Each row is a point on a landscape with many valleys, with its height.
A ball rolls from a point to the lowest of its 3 nearest points, and stops where none of them is lower. Distance is the straight distance between rows; heights are no part of it.
Z_976: 1  5  2  -6  -8  -8  9  -8  8  4  2  -11  0  10  14  -5  11  17  7  -9  -6  6  -9  -16  -8  0  12  -5  -3  -14  -15  -7  -1  -3  height 458
Z_259: -11  -16  -11  5  9  23  -8  -2  -20  16  12  2  -4  -1  -15  -7  -8  -15  10  3  15  -2  13  21  32  -4  -13  -11  6  -5  18  14  17  4  height 768
Z_506: -3  3  -5  -11  8  -8  12  -9  11  -3  9  -5  -8  5  12  -7  19  10  12  -9  -6  7  -5  -9  8  4  22  -12  -2  -19  -12  -4  3  -14  height 142
Z_870: 14  9  8  -17  -16  -10  3  -1  16  -5  -16  -13  10  11  12  0  8  9  0  -8  -7  -5  -16  -17  -34  3  8  5  -5  5  -1  -7  -9  7  height 615
Z_482: 13  8  5  -21  -15  -13  5  -1  16  -5  -17  -15  13  14  17  -8  13  7  1  -18  -9  -4  -16  -21  -39  2  11  -3  -6  1  -3  -9  -11  8  height 115
Z_322: 9  7  3  -18  -13  -10  6  -2  17  -2  -13  -15  14  15  18  -7  9  9  1  -14  -6  -5  -15  -18  -34  2  9  -1  -5  1  -5  -6  -9  6  height 685
Z_468: -10  -5  -4  -5  25  11  -6  -18  -1  -7  11  4  -12  13  -14  -2  6  0  0  5  -8  -5  3  7  24  14  12  -4  11  -12  2  -7  3  -8  height 699
Z_266: -2  2  -4  -8  4  -6  12  -7  8  -2  6  -5  -8  9  8  -8  15  7  9  -8  -7  3  -4  -7  10  3  20  -11  1  -16  -11  -6  3  -12  height 273
Z_842: -3  -8  -4  13  7  8  -5  7  -11  10  8  5  4  -5  -8  -3  -14  -4  -5  5  5  -10  13  10  8  -3  -18  -6  6  7  5  8  -2  10  height 307
Z_900: 7  8  9  -2  -10  -8  1  -2  3  0  -5  -10  3  -1  5  3  2  6  1  1  -7  6  -7  -12  -15  0  2  4  -4  -2  -5  -8  1  -3  height 130
Z_20: 16  9  6  -16  -19  -11  1  5  12  -8  -15  -8  11  9  12  7  2  5  -5  -6  -9  -6  -18  -14  -30  1  5  10  -8  7  5  -4  -7  2  height 406
Z_569: 5  -4  -2  11  6  5  -4  8  -7  8  0  5  5  -9  -4  -6  -9  -8  -7  6  7  -4  15  6  3  -4  -18  1  2  14  1  9  -8  12  height 322
Z_708: 7  3  5  4  -10  -7  -1  5  -4  -3  -10  -2  3  -15  1  9  -4  -1  -3  4  1  6  0  -3  -13  -5  -8  8  -8  10  1  -1  -3  1  height 143
Z_919: 7  8  6  -8  -21  -7  -6  15  5  -5  -12  2  9  -9  13  19  -10  -3  -12  -4  5  0  -7  0  -27  -7  -7  18  -17  12  11  10  -7  4  height 547
Z_78: 4  3  8  4  -10  -11  -1  6  0  -3  -7  0  4  -13  2  8  -2  -3  1  7  -1  6  1  -4  -12  -7  -6  8  -6  9  -1  0  0  -2  height 425
Z_200: 3  -3  -1  13  8  5  -5  6  -6  7  -1  6  4  -8  -6  -1  -9  -7  -4  5  6  -4  12  3  4  -6  -16  1  2  12  0  7  -3  10  height 323
Z_137: -5  -4  -7  -7  19  1  3  -15  9  -9  8  2  -9  12  -4  -9  15  1  4  -6  -10  3  0  1  20  13  19  -8  4  -12  -7  -12  -1  -12  height 170
Z_767: 7  6  9  -3  -15  -10  -3  3  3  -2  -10  -8  5  -7  2  6  -1  5  -2  5  -3  6  -10  -8  -16  -3  0  7  -5  7  -1  -2  -3  1  height 60
Z_192: 6  4  4  -1  -13  -6  -4  9  0  -1  -11  2  8  -19  2  12  -10  -9  -4  2  5  3  -1  -1  -15  -11  -10  14  -16  16  9  5  -4  7  height 493
Z_580: 6  -4  4  9  -4  -7  -3  6  -3  1  -6  3  4  -15  -3  1  -7  -11  -3  7  4  1  5  -1  -5  -8  -14  3  -4  11  2  4  -1  6  height 546
Z_204: 7  7  7  -9  -12  -8  5  -5  8  1  -7  -12  4  9  16  -4  6  17  2  -5  -6  2  -14  -15  -20  2  8  -3  -2  -3  -10  -7  -3  1  height 379
Z_418: -6  -5  -8  -7  29  3  0  -20  9  -9  7  -3  -11  11  -4  -16  16  4  4  -6  -11  2  0  -2  22  16  25  -13  7  -14  -3  -10  0  -12  height 175
Z_634: 9  3  2  -6  -20  0  -4  15  1  0  -13  1  9  -18  9  17  -14  -9  -9  -5  12  4  -3  1  -17  -13  -8  20  -19  14  14  14  -8  7  height 560
Z_377: -2  3  -6  -10  13  0  13  -11  13  -6  9  -2  -8  8  8  -10  18  5  10  -10  -7  5  -2  -7  13  4  22  -15  -3  -19  -6  -7  3  -16  height 239
Z_223: 5  8  9  -7  -15  -9  -5  2  1  -6  -11  -6  8  -7  7  13  -1  0  -5  3  -2  1  -10  -11  -20  -3  3  11  -8  9  3  -1  -3  3  height 171
Z_693: -18  -7  -4  0  25  14  -6  -18  -3  -7  9  -1  -10  9  -17  -1  7  0  1  4  -3  -1  5  12  26  18  11  -4  13  -14  7  -5  8  -8  height 762
Z_368: 5  2  4  7  -5  -10  -3  5  0  0  -6  2  5  -11  -1  1  -2  -5  -1  7  -1  4  2  -4  -7  -5  -4  5  -6  11  -2  1  0  0  height 593
Z_819: -4  0  -6  2  8  -3  8  -3  3  -6  7  5  -7  10  -5  -5  10  0  7  -6  -10  -1  2  2  16  3  12  -6  9  -13  -11  -8  2  -13  height 98
Z_572: -6  -6  -3  14  9  1  -2  4  -5  1  8  10  -2  2  -6  -1  -5  -4  -3  5  5  -8  9  10  6  -2  -7  -3  8  1  -3  0  2  0  height 434
Z_68: -5  -3  -4  13  10  13  -6  2  -9  9  7  7  0  2  -8  -1  -11  0  -4  4  7  -8  11  14  11  -3  -14  -2  9  0  3  7  1  5  height 340
Z_161: 3  5  7  -1  -7  -12  6  0  3  -1  -2  -5  0  1  4  0  5  8  3  1  -6  9  -9  -12  -5  -1  6  0  -1  -5  -13  -5  5  -4  height 228
Z_762: -13  -9  -10  11  8  19  -5  3  -13  9  14  5  -6  4  -11  0  -9  -3  4  4  9  -8  15  18  20  -2  -11  -7  8  -7  9  8  8  4  height 213
Z_103: 6  8  7  -5  -9  -8  5  -3  3  4  -2  -9  5  4  7  0  4  13  3  1  -6  5  -10  -14  -15  3  10  1  -1  -4  -10  -6  1  -3  height 80
Z_823: -16  -13  -9  7  15  25  -5  -9  -17  8  11  2  -9  1  -14  -3  -4  -8  8  7  10  -5  10  21  30  1  -6  -8  6  -10  18  7  13  -1  height 684
Z_571: 4  3  1  5  -5  -10  2  3  -2  -2  -3  3  3  -12  -4  3  -2  -3  -2  6  1  3  3  -1  -4  -3  -6  3  0  11  -6  -3  1  0  height 623
Z_973: -2  3  -3  1  6  -8  7  -1  5  -3  6  3  -8  7  -1  -4  10  3  7  -3  -10  3  -4  -5  10  0  11  -6  5  -12  -15  -8  4  -11  height 306
Z_72: 14  10  8  -18  -15  -9  6  0  18  -7  -17  -13  16  14  15  -3  9  6  -2  -16  -11  -7  -16  -17  -37  2  9  3  -5  4  1  -8  -8  4  height 666
Z_10: 9  2  -3  -8  -15  7  -1  21  0  1  -14  9  7  -23  8  8  -14  -16  -10  -6  16  6  0  1  -4  -12  -14  15  -17  15  10  23  -11  13  height 497
Z_615: -19  -11  -6  4  22  17  -7  -19  -10  -2  12  1  -10  10  -19  1  2  -3  2  9  0  -3  4  16  25  11  7  -3  13  -11  11  -4  14  -7  height 777
Z_157: 0  6  6  -3  -4  -9  7  -5  3  2  2  -10  -2  7  10  -4  9  13  6  -5  -8  9  -8  -13  -5  2  10  -4  -1  -12  -13  -7  3  -5  height 391
Z_696: 8  7  6  -12  -12  -11  6  -4  10  4  -13  -16  8  11  13  -5  5  15  1  -8  -8  -1  -14  -17  -23  3  9  -1  -4  -2  -7  -8  -6  3  height 388
Z_676: 5  3  6  0  -14  -7  -4  9  -1  -4  -11  -1  7  -17  6  13  -6  -4  -5  5  3  6  -5  -4  -15  -6  -6  13  -10  12  10  5  1  5  height 424
Z_35: 6  5  12  -5  -14  -8  -5  6  3  -4  -12  -5  6  -12  9  11  -1  -3  -4  2  1  3  -9  -5  -18  -1  -3  13  -11  9  3  1  -3  0  height 277
Z_171: -4  -2  -8  -8  17  -3  8  -9  9  -8  6  -1  -12  9  3  -11  17  6  9  -10  -7  4  -6  -4  17  10  21  -11  2  -16  -8  -9  1  -15  height 251
Z_390: 1  2  3  7  -3  -12  3  3  -1  2  1  0  -4  0  0  -1  3  1  3  5  -6  5  3  -6  -2  -2  5  -2  4  1  -14  -5  4  -4  height 326
Z_467: -2  -2  -8  -8  20  0  6  -18  8  -7  9  1  -9  7  0  -12  19  3  8  -8  -10  5  -2  -3  18  12  20  -10  5  -15  -6  -9  1  -15  height 210
Z_814: -6  -7  -9  -8  35  6  1  -23  11  -5  11  -8  -10  13  -2  -21  19  3  3  -6  -9  4  1  -3  28  19  31  -15  3  -14  1  -10  -2  -10  height 304
Z_718: 7  6  13  -6  -16  -8  -2  2  0  0  -9  -8  6  -1  7  6  1  8  -3  4  -5  4  -11  -12  -14  0  1  7  -4  6  -2  -6  0  1  height 116
Z_370: 4  5  9  2  -10  -10  -1  0  -2  2  -4  -4  3  -7  2  6  1  3  2  4  -4  8  -5  -10  -11  -1  1  6  0  5  -5  -6  5  0  height 224
Z_856: -10  -2  -4  13  14  8  -2  2  -9  3  11  9  -7  6  -11  0  -7  0  0  6  3  -7  10  14  12  0  -5  -2  8  -2  2  5  3  1  height 420
Z_392: 6  -1  4  5  -4  -8  -2  9  -2  -4  -7  3  5  -14  1  3  -4  -4  -3  5  4  5  3  0  -7  -5  -9  6  -6  14  5  3  -2  4  height 218
Z_450: 7  -2  1  -3  -14  2  -1  17  1  2  -12  8  10  -21  4  8  -11  -17  -7  -2  12  5  2  -1  -11  -11  -17  12  -15  18  11  14  -6  11  height 422
Z_73: -8  -8  -6  14  5  19  -6  2  -16  15  13  5  1  -2  -12  -2  -14  -4  -1  4  11  -7  15  14  16  -5  -17  -7  5  0  8  10  3  9  height 198
Z_126: 8  8  7  -9  -19  -6  -5  12  3  -10  -11  -2  9  -3  13  21  -9  -2  -10  -3  1  0  -13  -3  -26  -7  -2  17  -14  9  12  7  -6  4  height 536
Z_3: -3  4  -2  -4  3  -7  8  -5  4  -5  5  3  -9  7  5  -6  12  4  8  -5  -7  8  -1  -5  11  2  13  -9  7  -11  -14  -8  3  -13  height 419
Z_222: 2  0  2  9  -1  -4  -1  5  -6  1  -4  3  1  -9  -4  3  -4  -6  0  5  2  0  9  0  -4  -5  -5  0  2  10  -4  0  1  5  height 764
Z_983: 4  -1  0  9  1  -3  -2  6  -5  1  -1  6  6  -11  -6  -3  -7  -9  -7  6  5  -2  10  -1  -2  -6  -14  3  -2  16  0  4  -3  8  height 398
Z_998: -11  -13  -9  8  6  23  -5  3  -18  18  13  3  -2  -1  -11  -6  -11  -8  5  3  17  -6  11  20  26  -5  -17  -8  6  -7  12  13  10  7  height 269
Z_408: 9  8  7  -13  -22  -11  -3  9  7  -6  -14  -5  11  1  12  15  -4  2  -8  -4  -2  -2  -15  -7  -28  0  0  13  -9  11  5  1  -5  2  height 402
Z_91: 11  10  7  -15  -18  -8  3  2  11  -3  -13  -12  11  9  14  5  4  9  -3  -6  -6  -3  -14  -13  -32  2  8  6  -6  8  0  -7  -6  0  height 404
Z_516: -1  6  0  -8  0  -6  11  -7  9  2  9  -5  -4  8  12  -9  15  14  12  -9  -6  3  -5  -11  4  0  19  -10  -1  -19  -14  -6  1  -11  height 417
Z_109: -6  -2  -6  -1  14  0  4  -6  4  -6  11  7  -11  9  -5  -8  10  2  3  0  -11  -1  1  4  17  8  10  -8  11  -11  -9  -7  4  -10  height 169
Z_112: -4  1  -9  -8  11  -6  11  -8  9  -9  7  2  -7  5  4  -8  16  3  8  -11  -5  6  -4  -3  15  7  21  -9  1  -17  -12  -9  4  -12  height 296
Z_820: 11  7  10  -12  -15  -11  4  -4  9  2  -6  -12  6  7  10  -1  7  13  -2  -7  -9  0  -12  -18  -24  5  7  2  -4  1  -5  -9  -6  1  height 333
Z_427: -14  -9  -5  6  16  19  -3  -13  -9  -1  12  7  -9  7  -15  3  -2  -4  4  5  4  -6  9  18  20  7  1  -5  13  -10  8  1  9  -6  height 457
Z_314: 4  1  7  8  -1  -11  0  4  -4  1  -3  2  0  -4  -1  3  1  2  4  7  -2  4  3  -7  -2  -3  -1  0  4  6  -11  -3  2  -3  height 378
Z_716: -12  -10  -5  -2  27  12  -4  -22  -1  -9  10  -2  -11  14  -13  -10  8  -1  -1  4  -8  1  3  7  27  20  18  -6  11  -14  1  -11  2  -4  height 483
Z_455: -3  -4  -4  18  7  3  -3  4  -7  6  7  9  -3  0  -7  -6  -9  -1  -4  9  4  -6  11  11  4  -6  -12  0  7  4  -1  5  -2  6  height 364
Z_317: -22  -12  -7  6  17  19  -5  -11  -14  3  12  3  -11  5  -17  1  -4  -9  9  7  8  -2  7  20  27  6  -1  -6  8  -11  16  2  15  -3  height 679
Z_751: -5  -1  -5  -1  12  -2  3  -3  1  -7  7  8  -10  11  -4  -5  5  -1  1  -4  -6  -1  3  6  16  3  7  -3  11  -9  -8  -6  2  -7  height 201
Z_405: 1  -4  -4  10  6  12  -6  6  -7  13  3  4  6  -9  -8  -8  -16  -3  -7  4  14  -4  13  8  6  -2  -22  -3  4  9  8  11  -4  17  height 396
Z_897: -17  -14  -12  6  13  27  -6  -4  -17  10  11  0  -6  0  -13  -3  -4  -12  9  7  15  -5  12  22  31  2  -6  -10  5  -10  15  10  19  0  height 733
Z_94: -1  0  0  8  6  -5  2  2  -1  -3  4  8  -7  2  -5  -3  0  0  3  5  -5  0  7  4  8  0  3  -2  5  -3  -11  -6  5  -4  height 305
Z_658: 5  8  10  -5  -15  -10  3  -4  3  -2  -8  -11  4  4  7  4  3  13  1  0  -7  4  -15  -13  -20  3  4  5  -1  2  -4  -7  0  2  height 321
Z_684: 7  3  2  -6  -21  1  -2  18  2  -1  -13  6  8  -19  7  17  -13  -11  -9  -8  14  8  -2  1  -15  -12  -14  18  -18  13  11  17  -7  8  height 618
Z_481: 7  5  4  2  -10  -6  -4  8  2  -5  -11  0  8  -14  2  11  -4  -6  -2  5  3  4  -4  -2  -15  -6  -7  8  -10  11  4  2  -2  4  height 365
Z_425: 5  5  7  -1  -9  -12  3  0  -1  2  -6  -6  1  -2  2  2  2  6  0  6  -6  4  -4  -11  -8  0  1  5  -2  -2  -9  -5  6  0  height 165
Z_66: 10  8  8  -10  -17  -8  -4  9  4  -6  -11  -6  7  -4  10  14  -2  -3  -7  -3  -4  -2  -12  -6  -24  -2  -1  14  -9  11  7  3  -8  3  height 491
Z_690: -15  -11  -9  11  10  22  -8  -2  -16  10  15  5  -5  1  -12  0  -9  -4  4  6  10  -8  12  18  25  -2  -11  -9  5  -7  12  10  8  2  height 261
Z_882: 12  9  8  -12  -20  -11  -1  3  9  -6  -14  -11  12  5  9  5  1  5  -4  -6  -7  -2  -15  -9  -28  5  6  8  -7  4  2  -5  -6  3  height 336
Z_130: -14  -12  -8  7  13  20  -4  -5  -12  3  14  7  -6  3  -16  2  -4  -3  4  8  8  -8  8  16  21  5  -5  -7  10  -10  9  6  9  -2  height 520
Z_432: 2  -10  -5  12  3  15  -7  8  -10  13  5  3  3  -8  -8  -8  -14  -1  -8  -1  9  -6  15  11  10  -5  -26  -7  3  8  9  10  -3  16  height 348
Z_724: -12  -7  -7  -7  27  8  -2  -18  1  -6  11  1  -15  12  -10  -11  12  0  0  0  -6  0  1  2  24  18  19  -6  10  -15  -1  -11  2  -8  height 292
Z_943: 7  8  10  -9  -17  -9  3  -2  6  -3  -8  -11  7  3  11  3  3  9  -4  -3  -6  0  -14  -14  -25  3  3  6  -5  1  -1  -6  -2  3  height 312
Z_443: 8  -3  -5  1  -3  4  -3  13  1  5  -8  8  7  -20  -1  -1  -10  -13  -8  -4  11  3  9  3  0  -6  -18  5  -10  20  11  15  -10  13  height 297
Z_709: 6  5  5  -1  -18  -2  -2  10  1  -4  -11  2  8  -17  7  14  -7  -9  -7  1  4  2  -3  -1  -19  -8  -7  16  -15  9  9  8  -5  3  height 463
Z_143: -11  -5  -6  4  15  10  -1  -6  -1  -8  12  7  -11  13  -13  -4  0  0  2  5  -2  -6  5  11  22  9  6  -4  11  -8  2  -4  2  -6  height 521
Z_835: -14  -3  -7  11  14  12  -5  -4  -9  1  15  8  -9  6  -13  1  -3  -2  0  4  2  -7  9  17  20  3  -4  -5  11  -6  5  3  3  -4  height 372
Z_218: -3  4  -1  -3  1  -9  7  -2  3  -1  4  -5  -5  6  5  -2  10  9  9  -5  -8  6  -3  -6  3  -4  13  -8  2  -9  -15  -5  4  -10  height 177
Z_101: 6  3  6  5  -4  -9  0  2  -2  -1  -3  0  4  -7  0  4  -3  0  0  4  -2  6  0  -6  -10  -3  -3  2  -2  6  -6  -5  2  -1  height 356
Z_899: 2  -6  -2  15  7  6  -7  5  -6  8  3  7  1  -6  -7  -4  -12  -6  -4  8  7  -7  13  5  6  -3  -19  -2  5  11  0  8  -4  11  height 316
Z_773: -12  -6  -5  6  13  7  -5  -3  -5  -1  11  8  -8  8  -11  1  -4  1  0  3  0  -8  6  15  16  7  0  -4  9  -5  3  4  5  -4  height 111
Z_603: 7  3  3  -3  -12  -2  0  12  -1  -3  -13  3  10  -21  4  10  -11  -13  -7  2  11  5  -1  1  -11  -11  -13  12  -16  13  12  11  -8  8  height 492
Z_906: -8  -5  -7  -5  22  5  1  -8  4  -8  9  3  -11  11  -6  -9  10  0  1  -3  -9  0  1  6  22  12  13  -7  10  -12  -4  -9  1  -10  height 101
Z_446: -7  -11  -8  8  4  21  -8  2  -15  17  12  2  -1  -2  -12  -3  -14  -4  1  3  15  -8  14  18  20  -1  -20  -8  6  -2  10  16  6  9  height 209
Z_841: -9  -14  -9  6  9  26  -5  -3  -16  13  11  3  -9  1  -15  -3  -6  -9  7  3  17  -5  11  23  28  -2  -12  -11  8  -10  13  12  13  2  height 763
Z_331: 7  5  6  -7  -19  -1  -2  13  3  -1  -12  3  7  -12  12  21  -10  -6  -11  -5  9  3  -6  3  -21  -11  -6  20  -19  15  12  15  -8  7  height 563
Z_437: 0  0  -3  12  5  -3  -4  6  -2  4  3  8  1  -8  -4  -2  -6  -9  -3  6  4  -2  10  3  -1  -3  -14  2  1  10  0  2  -6  6  height 351
Z_383: 9  -3  -3  6  3  5  -2  9  -7  7  -4  5  7  -13  -7  -6  -16  -10  -6  3  11  -7  11  2  3  -3  -23  0  -1  13  9  11  -9  17  height 341
Z_971: 7  2  2  4  -6  -3  -3  8  -2  2  -9  4  5  -16  0  5  -7  -9  -5  6  5  3  2  0  -5  -8  -13  7  -10  16  6  3  -5  7  height 432
Z_169: 5  8  10  1  -11  -9  -5  3  -2  -4  -7  -5  5  -7  4  8  0  1  -2  5  -2  5  -2  -8  -13  -4  -1  6  -3  8  -4  -1  1  -2  height 189
Z_96: -9  -5  -7  5  15  7  2  -3  -3  -5  10  10  -10  10  -12  -3  3  -1  -1  2  -4  -7  7  9  16  6  5  -4  12  -6  -2  -6  3  -7  height 583
Z_382: -11  -5  -5  -2  21  11  -3  -15  -1  -7  9  5  -12  13  -13  -1  3  1  0  5  -6  -5  3  10  23  13  10  -4  12  -9  3  -3  4  -7  height 672
Z_167: -10  -9  -5  12  6  18  -6  1  -15  12  9  3  -3  1  -11  -2  -12  -3  0  5  15  -8  12  18  20  -5  -13  -8  7  -2  11  11  4  6  height 179
Z_17: -1  5  3  -4  0  -8  9  -5  7  -2  6  -6  -4  6  10  -5  12  12  6  -5  -9  6  -7  -12  3  0  14  -6  -2  -11  -13  -7  1  -9  height 412
Z_785: -3  -1  -2  13  5  -2  -2  5  -5  4  3  9  -1  -1  -8  -3  -6  -3  -2  6  1  -3  8  6  4  -1  -7  -3  8  6  -7  1  1  1  height 413
Z_493: 14  7  10  -10  -13  -8  7  -4  13  1  -9  -14  9  11  16  -3  10  16  0  -7  -8  -5  -13  -17  -26  6  6  3  -3  0  -6  -4  -9  3  height 426
Z_509: 6  9  9  -10  -12  -8  6  -5  7  0  -6  -13  6  8  8  0  8  14  2  -3  -6  0  -13  -16  -23  2  8  -1  -3  -2  -7  -9  -5  3  height 354
Z_827: 1  -1  -2  6  0  -8  7  2  0  -6  6  9  -3  2  3  -2  5  4  3  3  -6  5  3  -4  6  -2  8  -3  6  -3  -13  -8  5  -7  height 285
Z_26: 6  4  3  -8  -22  4  -2  19  0  1  -13  4  11  -19  13  18  -16  -14  -10  -7  14  9  -2  2  -19  -13  -12  20  -21  14  10  19  -6  10  height 673
Z_612: 0  4  1  -2  -3  -11  9  -5  3  3  3  -3  -5  4  8  -1  9  7  4  -1  -7  7  -4  -9  1  0  11  -6  4  -10  -15  -10  5  -5  height 367
Z_909: -13  -6  -4  13  11  14  -2  -1  -9  7  13  7  -7  4  -9  -2  -9  0  2  6  8  -10  10  16  16  0  -9  -4  8  -6  5  8  5  1  height 293
Z_144: -3  -8  -6  13  6  18  -5  5  -12  15  7  3  4  -3  -8  -4  -17  1  -4  4  10  -5  12  13  15  -3  -20  -8  7  5  7  15  -1  15  height 255
Z_374: -1  -1  2  11  2  -5  2  3  -4  -2  3  6  -3  -1  -3  0  -1  -2  1  4  1  -2  7  1  1  -5  -1  -1  4  5  -8  -2  3  -1  height 505
Z_566: -3  -1  -4  5  7  -5  4  0  3  -3  4  9  -6  7  -3  -3  7  1  3  0  -7  3  5  1  9  1  6  -6  11  -7  -13  -8  6  -8  height 205
Z_550: 7  1  0  5  -5  -3  -5  10  -1  2  -8  4  8  -19  -2  0  -8  -10  -5  5  7  2  6  -3  -7  -10  -14  4  -11  15  6  7  -6  6  height 349
Z_646: 16  10  8  -17  -20  -10  3  5  14  -8  -17  -11  14  11  15  2  6  9  -3  -11  -7  -7  -21  -12  -35  0  5  5  -7  7  1  -4  -8  4  height 535
Z_424: 8  1  -3  1  -8  2  -2  11  2  0  -10  7  7  -20  -1  4  -7  -15  -6  -1  9  2  4  0  -4  -10  -15  7  -13  15  12  8  -8  9  height 380
Z_47: -3  -1  -3  3  5  -9  3  1  -3  -5  4  5  -6  7  -1  -1  6  4  4  -1  -8  0  2  -2  6  3  7  -5  5  -6  -13  -8  2  -7  height 284
Z_413: -10  -7  -4  -6  33  12  -2  -24  5  -6  10  -4  -10  13  -11  -15  14  3  -2  -1  -8  6  1  4  24  17  24  -9  10  -14  2  -12  2  -6  height 401
Z_531: 4  3  8  -7  -20  -4  -3  9  1  -4  -12  -1  6  -12  10  17  -6  -2  -7  -1  5  0  -9  -2  -24  -9  -4  20  -16  11  10  5  -9  4  height 554
Z_182: 7  4  2  -6  -18  -3  -3  13  1  -1  -11  7  8  -21  8  13  -10  -10  -7  0  9  6  0  -2  -17  -12  -10  15  -17  13  12  11  -6  8  height 506
Z_713: -5  -3  -4  4  10  -2  1  0  -2  -4  9  8  -10  6  -6  -3  5  2  2  0  -7  -2  6  8  13  1  2  -4  10  -5  -9  -1  1  -8  height 253
Z_463: 8  0  -4  9  -2  2  -6  8  0  0  -4  7  5  -17  1  -2  -10  -14  -3  4  10  0  6  2  0  -6  -18  2  -6  17  5  7  -8  11  height 155
Z_837: 6  9  4  -5  -7  -5  10  -7  13  10  0  -14  1  14  18  -6  12  19  7  -11  -5  2  -10  -17  -17  3  10  -4  -5  -11  -11  -6  -6  0  height 525
Z_542: -2  -2  -3  16  4  2  -2  6  -7  6  3  7  1  -3  -7  -4  -6  -5  -7  4  4  -6  10  7  4  -6  -12  -1  5  11  -2  7  -2  5  height 339
Z_476: -8  -4  -6  10  12  6  0  -3  -3  0  12  9  -6  8  -10  1  -6  -3  -1  5  3  -9  5  12  11  1  -3  -3  11  -3  -3  -1  0  -2  height 501
Z_426: 10  5  7  -14  -18  -12  0  9  8  -7  -14  -8  12  3  13  10  -1  4  -8  -6  -6  -3  -18  -9  -34  1  2  13  -8  9  3  -3  -7  2  height 211
Z_813: -16  -11  -8  6  13  22  -9  -9  -15  5  12  5  -9  4  -16  -2  -6  -5  7  8  10  -7  12  21  25  2  -6  -4  9  -11  13  6  13  -1  height 605
Z_329: -9  -4  -7  -7  26  4  0  -16  3  -11  10  1  -10  14  -8  -9  13  0  0  -3  -6  -1  3  5  23  13  16  -8  11  -12  -2  -11  2  -11  height 178
Z_71: 9  -3  -3  -2  -8  5  0  18  -1  4  -13  9  8  -25  0  2  -14  -15  -8  -3  12  3  5  1  -1  -6  -19  9  -12  18  13  15  -11  13  height 343
Z_559: 0  3  2  3  -3  -11  3  0  7  0  2  1  -5  1  0  -2  5  3  4  2  -8  8  -4  -9  0  -1  8  -1  4  -5  -15  -9  5  -5  height 295
Z_720: -10  -5  -6  11  11  10  -2  -2  -6  1  9  8  -9  8  -10  0  -5  -1  2  4  4  -8  9  16  14  1  -5  -5  11  -3  4  1  2  -3  height 377
Z_127: -10  -15  -12  9  8  26  -8  -3  -18  16  10  1  -8  0  -13  -8  -6  -14  10  4  16  -4  13  22  34  -3  -12  -11  6  -5  14  13  16  -1  height 758
Z_133: 4  6  5  -4  -9  -9  6  -5  6  3  -1  -11  0  6  12  1  5  13  4  -3  -7  6  -9  -11  -12  0  8  -1  0  -8  -9  -5  2  -5  height 207
Z_806: -15  -4  -7  3  15  13  -5  -8  -6  -3  13  7  -10  8  -13  -1  -1  -3  3  6  1  -8  5  15  20  7  2  -6  12  -9  7  1  7  -6  height 374
Z_216: 4  5  3  -6  -11  -7  8  -7  11  3  -3  -13  2  7  12  -3  11  14  9  -6  -6  9  -11  -14  -9  1  11  -6  -4  -10  -12  -6  0  -3  height 370
Z_205: 9  9  10  -8  -12  -10  7  -7  12  4  -5  -17  5  11  17  -8  9  16  4  -9  -5  -1  -13  -16  -23  3  10  -3  -4  -5  -10  -6  -9  3  height 428
Z_31: -1  1  5  10  -1  -11  0  5  -1  -3  -4  4  -2  -4  -2  0  -3  -4  1  6  -2  4  6  -4  -3  -6  -4  3  2  6  -5  -4  0  0  height 550
Z_930: 1  6  -1  -7  -5  -8  12  -6  6  5  2  -6  -2  8  9  -7  14  13  9  -9  -8  6  -9  -10  -2  2  13  -9  0  -18  -14  -7  0  -9  height 529
Z_131: -1  2  0  9  1  -9  2  5  -1  0  2  4  -4  3  -2  -1  4  -1  1  4  -3  5  7  -1  3  -4  0  -4  5  -2  -13  -5  3  -6  height 368
Z_523: -6  -5  -5  -7  17  -2  6  -8  7  -9  9  4  -10  10  -2  -9  12  2  4  -5  -8  1  1  0  17  7  16  -12  7  -14  -10  -7  3  -13  height 208
Z_740: 7  9  11  -10  -17  -10  -1  2  7  -4  -12  -9  8  -2  9  12  0  5  -3  -2  -4  3  -13  -9  -22  -1  0  10  -6  6  3  -2  -3  0  height 256
Z_984: 8  7  10  -12  -18  -12  0  0  7  -8  -15  -10  7  0  9  6  -1  7  -5  -1  -5  2  -14  -12  -24  2  2  10  -5  6  4  -5  -2  2  height 294

Call two points neighbours if one is among the 3 nearest of the other. Go from one point of each pair to the other, from neighbour to neighbour, staying as low as possible. Name the highest point that can't be avoided.
Z_566 / Z_906 | Z_713
Z_819 / Z_506 | Z_171
Z_819 / Z_550 | Z_971
Z_482 / Z_426 | Z_870
Z_103 / Z_426 | Z_882
Z_103 / Z_767 | Z_900
Z_167 / Z_773 | Z_720
Z_767 / Z_218 | Z_612
Z_819 / Z_906 | Z_109
